A landscape with many valleys, sampled at points; each row gives a point and its height.
From any point a ball rolls to the lowest of the 2 points nearest to it. It stops when none of these is lower. Distance is the straight distance between rows; heights are no part of it.
<136>: [165 109 145 142 146 146 135 108 142 130 108 108 139 183 196 117  86  99
 139  55 134]  height 732
<22>: [191  79 158 150 149 141 125 104 127 121 139 113 140  90 135 105 136 114
  92 151 161]  height 529
<50>: [137 127 135 151 132 155 182 127 106 130 108 133 138 158 146 105 102 133
 134 105 115]  height 597
<140>: [185 108 143 134 153 171 172 112  76 141  88 168 120 128 114  79 129 148
  86 108 111]  height 395
<892>: [144 132 107 121 202 135 102 165 113  66  91 149 120 129  69 157 160 112
 117 151  97]  height 535
<1020>: [106 105 121 135 169 138 127 142  62 121  72 166 127 110  89 106 130 130
 148 122  48]  height 713
<659>: [103 150 116 140 174 101 140 157 123 135 152 134 152  58  92 141 181 166
  98 154 127]  height 635
<980>: [157 119 124 129 143 101 156 131  49 135  83 181 120 112  86  99 134 104
  84 112  87]  height 742
<306>: [ 44 152 131 124 123 132 110 183 124 113 151  95 169 166 135 175 100 151
 144 120  75]  height 240
<1017>: [138 105 116 135 194 110  42 136 155 113 133 122 114  84  98 151  96 137
 191 151 129]  height 674
<589>: [135 110 122 134 134 129 166 151  69 135  73 163 125 137  70  87 112 133
 115 108  57]  height 731
<282>: [141 166 102 119  89 108 225 161  56 170 129 142 112 125  91  77 120 144
  75 124 129]  height 207
<307>: [188  98 141 126 171 163 153  93 122 155  84 149 113 162 143  91 159 100
 109  71 125]  height 455
<706>: [156  96 154 155 132 132 129 109 178 120 131  99 127  97 132 105 122 121
  97 144 134]  height 547
<361>: [ 54 128 105 106 160 131  85 183 109 110 128 109 173 137 122 166 113 123
 155 130  47]  height 332
<331>: [173 136 111 102  96 120 235 134  60 168 123 158  99 131 122  88 121 136
  56 114 157]  height 166
<521>: [ 96 145 108 123 115 122  69 128 153 155 184 105 118  66 150 153 128 155
 168 181 174]  height 342
<237>: [177 132 131 120 140 162 190 107  95 160  77 155 101 160 134  80 131 116
  89  74 122]  height 425
<291>: [105  78 148 140 129 136  99 130 137 113 149  84 166 131 154 133  83 127
 163 142 113]  height 239
<834>: [ 87 152  94 107 178 134 155 199  76 133 101 140 149 108  80 132 120 142
 131 129  62]  height 489
<243>: [151 175 137 129 120 115 163 150 137 117  97 151 122 137  87 132 147 127
  88 149 117]  height 439
<10>: [159 145 140 112 137 139 154 138 133 118  97 130 144 212 142 146 120  71
 115  92 123]  height 533
<151>: [160 146 134 131  94 151 137  77 157 124 134 146 102  96 153 117 154 148
 121 151 171]  height 411
<91>: [134 113 119 148 161 107  70 122 175 111 161 108 102 108 101 133  70 141
 202 148 153]  height 688
<813>: [106 186 106 118 117 140 147 151 103 151 102 158 137  90 112 139 125 156
 122 134  91]  height 562
<397>: [131 121 127  85  66 128 217 119 131 163 141 136 124 199 190  90 113 116
  80  61 139]  height 137
<891>: [103 123 131 134 111 105  75 124 157 129 144 126 135  61 110 128 124 150
 144 153  86]  height 507
<320>: [ 97 166 113 139  93 139  95 106 169 142 170 106 112  93 150 139 143 155
 159 159 188]  height 385
<122>: [106 180  94 129 155 148 151 158  82 124  85 155 130 120 111 128 100 148
 133 112  67]  height 528
<737>: [111 146 105 149  90 159 188 144 109 149 122 143 113 151 141  96 115 150
 137 110 119]  height 619
<514>: [106 106  93 129 147 106  48 125 137 164 182  98 127  70 119 161 106 141
 191 181 161]  height 262
<869>: [125 164 130 124 129 106 107 150 174  96 128 123 135 137 106 163 149 117
 142 160 140]  height 352
<1033>: [ 78 172  93 108 166  98 113 175 123  97 125 162 154 104  90 175 159 126
 134 128  72]  height 632
<970>: [109 154 145 128  57  94 152 107 145 134 150 116 108 128 167 115 164  94
  94 132 160]  height 341
<82>: [171 141 157 128  86 148 136  87 188 120 136 138 100 135 173 121 131 137
 131 122 175]  height 390
<161>: [106 131 134 127  71  94 171 135  96 151 149 163 142 101 121 115 150 115
  91 147 103]  height 422
<777>: [ 68 120  93  99 185 137 106 203  87 136 116 146 164 110 104 143 131 145
 138 141  37]  height 432
<410>: [ 71 171 129  98 101 110  59 149 168 133 168 107 152 124 133 191 132 187
 156 149 131]  height 246
<956>: [119 107 149 131  74 144 129  96 130 136 143 122 137 138 175 120  93 116
 121 105 124]  height 285
<338>: [118 163 146 128  86 116 133 130 161 126 125 118 133 155 138 154 129 129
 122 130 121]  height 388
<845>: [129  96 139 134  90 116  93  88 183 118 160  95 105 126 153 120  74 144
 169 126 153]  height 709
<712>: [132 158 104 134 164 121 171 156  56 135 140 152 149  59  90 138 169 176
  82 153 132]  height 610
<7>: [151 164 145 123  99 105 161 124 143 112 102 147 125 138 128 122 143 111
  97 117 132]  height 417
<1010>: [150  73 134 148 113 115  98  86 173 120 166 101 111 143 180 111  69 124
 165  89 171]  height 717
<828>: [115 153 129 110 137 159 113 145 123 110  92 133 121 177  92 150 145 117
 136 143  91]  height 399
<99>: [ 69 179 102 120 143 113 100 167 114 142 125 141 153  78 119 161 144 140
 133 126  92]  height 606
<658>: [ 98 109 126 128 124 129  45 118 149  81 150  91 107 188 131 163  63 138
 209 109 122]  height 620
<881>: [174 139 130 129 197 143 129 153  82  89  82 153 127 118  59 142 167 145
  76 145  98]  height 496
<945>: [151 117 141 119 146 125 115 118 155 114 108 125 128 221 155 155 141  56
 140  88 150]  height 556
<846>: [118 126 154 119  91 133  56 114 155  93 137  96 130 175 137 164  77 124
 165 105 126]  height 605
<244>: [123 121 144 130 121 118  55 116 176 129 140 105 142  84 121 140  94 136
 145 164 123]  height 545
<238>: [131 134 149 106  59 129 185 114 141 152 137 131 127 188 168 107 133 129
  89  95 138]  height 185
<332>: [129 161 109 126 148 143 166 157  60 151  93 160 138  63  97 123 151 162
  97 146 103]  height 593
<124>: [ 92 120 140 131 115 139 131 159 126 121 131 104 175 139 140 137  92 161
 149 136  84]  height 161
<499>: [125 106 134 140  86 147 168  97 127 131 141 143 135 101 181 101 112 124
  95 121 112]  height 338
<75>: [162  77 140 141 131 131 136  88 153 128 139 120 125 156 193 114  87  98
 159  64 164]  height 724
<1034>: [152  81 145 145 125 123  88 114 166 138 152  94 117  73 121 109  88 138
 130 174 159]  height 570
<880>: [ 84 129  96  97 148 106  33 153 163 151 190 106 123 115 110 168  92 155
 213 164 159]  height 217
<24>: [159 118 142 112 141 127  83 102 178 116 124  91 114 205 159 141 102  71
 161  99 173]  height 572
<1030>: [160 113 118  98 106 131 225 116 110 177 128 138 116 147 188  85 133  99
  71  61 156]  height 85
<876>: [141 166 116 152 128 125 196 120  86 141 120 139 106 118 109  94 186 139
  77 133 173]  height 333
<159>: [152 124 126 145 127 103  97 105 149 124 145  94 114 142 133 138 147  81
 141 151 190]  height 592
<922>: [112  89 112 117 183 107  43 154 137  86 129 124 123 123  95 160  82 126
 214 166 115]  height 658
<416>: [204  73 144 136 158 128 142  80 108 136 140 129 121 102 141 105 157 116
  62 121 186]  height 516
<794>: [ 76 168 128 126  61 105 145 124 135 140 159 115 131  92 149 125 183 126
 105 165 160]  height 299
<365>: [ 90 146 133 123 132 147  95 152 151 116 133 119 130 145  88 164 152 135
 151 164 110]  height 291
<449>: [148  87 151 107  78 145 168  88 160 150 145 121 130 168 192 109 128 115
 112  94 148]  height 232
<662>: [158 128 140 121 125  99  82 101 182 132 155  85 113 162 151 134 114  72
 147 129 199]  height 583
<15>: [111 172 109 145 110 122 202 151  73 163 130 135 129 119  96  94 169 143
  75 154 142]  height 275
<450>: [187  92 151 141 172 162 152 117  97 108  73 153 143 116 134 103 125 139
 132 127 115]  height 371
<796>: [175 168 144 130 158 138 154 135 104 122  97 148 122 111  73 124 166 145
  59 147 127]  height 467
<399>: [104 107 114 153 174 133 118 147  96 120 116 142 141  95  94 124 145 146
 148 136  88]  height 687
<989>: [116 142 124 150  95 153 131 107 143 132 137 148 120 103 143 143 159 155
 147 147 156]  height 424
<152>: [155 109 147  94 137 145 155 102 146 156  98 120 130 179 193 104  94  92
 113  37 107]  height 739
<131>: [141 122 116 163 129 109 118 102 123 135 161 108 117 104 135 122 171 102
 131 141 204]  height 604
<864>: [124 109 119 137 115 108  75 102 189 132 175  85  97 118 125 121  63 149
 180 145 188]  height 700
<751>: [ 99  98 116 124 163 126  53 154 145  92 150  98 142 164 112 179  79 129
 219 150 121]  height 641
<393>: [124 144 126 112 140 151 130 143 120  96  83 128 117 214 107 140 126  73
 137 119  90]  height 480
<763>: [ 97 109 139 124  68 106 141 133 122 135 139 158 163  95 123 137 139 156
 126 146  85]  height 454
<196>: [ 53 148 128 123  83 100 105 148 161 131 171 107 158 133 125 160 147 161
 145 146 118]  height 153
<11>: [142  69 153 145 155 127 101 122 135 102 110 115 143 123 131 116  94 111
 162 146 103]  height 298
<126>: [117 114 118 134  76 132 185 107  91 136 137 157 128  84 135 100 136 125
  78 133 118]  height 387
<350>: [ 54 166 116 124  85  95 127 146 140 137 166 122 129 100 142 149 174 162
 135 152 140]  height 237
<933>: [128 143 136 138  81  96 133  82 170 141 153 105 100 129 188 115 157  89
 109 109 187]  height 364
<636>: [135 114 161 125 122 148  86 108 182 103 124  80 119 219 156 144  91 107
 155  83 136]  height 586
<557>: [119 121 137 152 157 129 127 139 116 123 141 123 141  94  86 127 162 127
 117 168 123]  height 661
<635>: [103 155 113 102 192 120  91 168 141  81 112 148 139 112  75 173 162 118
 122 158  81]  height 585
<359>: [167  58 157 135 190 153 112 123 112 104  70 135 139 141 124 100 120 128
 157 137 114]  height 345
<585>: [190 108 140 145 155 129 148  88  93 127 130 150 117 135 124 111 193 107
  79 112 186]  height 501
<470>: [ 75 147 124  97 125 108  31 161 181 122 178  99 128 126 112 191 126 158
 185 155 129]  height 301
<164>: [108 139 123 153 147 160 153 137 108 125  84 116 131 139 114 113  94 116
 139  96  72]  height 567
<373>: [177 124 106  96  98 127 228 115  66 166 122 172  99 150 158  75 153 122
  71  82 170]  height 132
<843>: [185 101 138 147 151 148 124  96 124 122 103 152 108 150 128 126 164 102
 118 112 152]  height 481
<512>: [149 141 120 158 109 148 180  82 111 140 128 150 101  93 137 107 176 145
  92 134 177]  height 379

Where does a ball stop that starts at each point below?
<1034> | <1030>
<585> | <124>
<136> | <24>
<557> | <124>
<99> | <124>
<512> | <1030>
<499> | <1030>
<980> | <124>

Two balls start at each pair of points below. Name the first point that both come to, or write none.
<399>, <164> | <122>
<50>, <589> | <122>
<416>, <796> | none
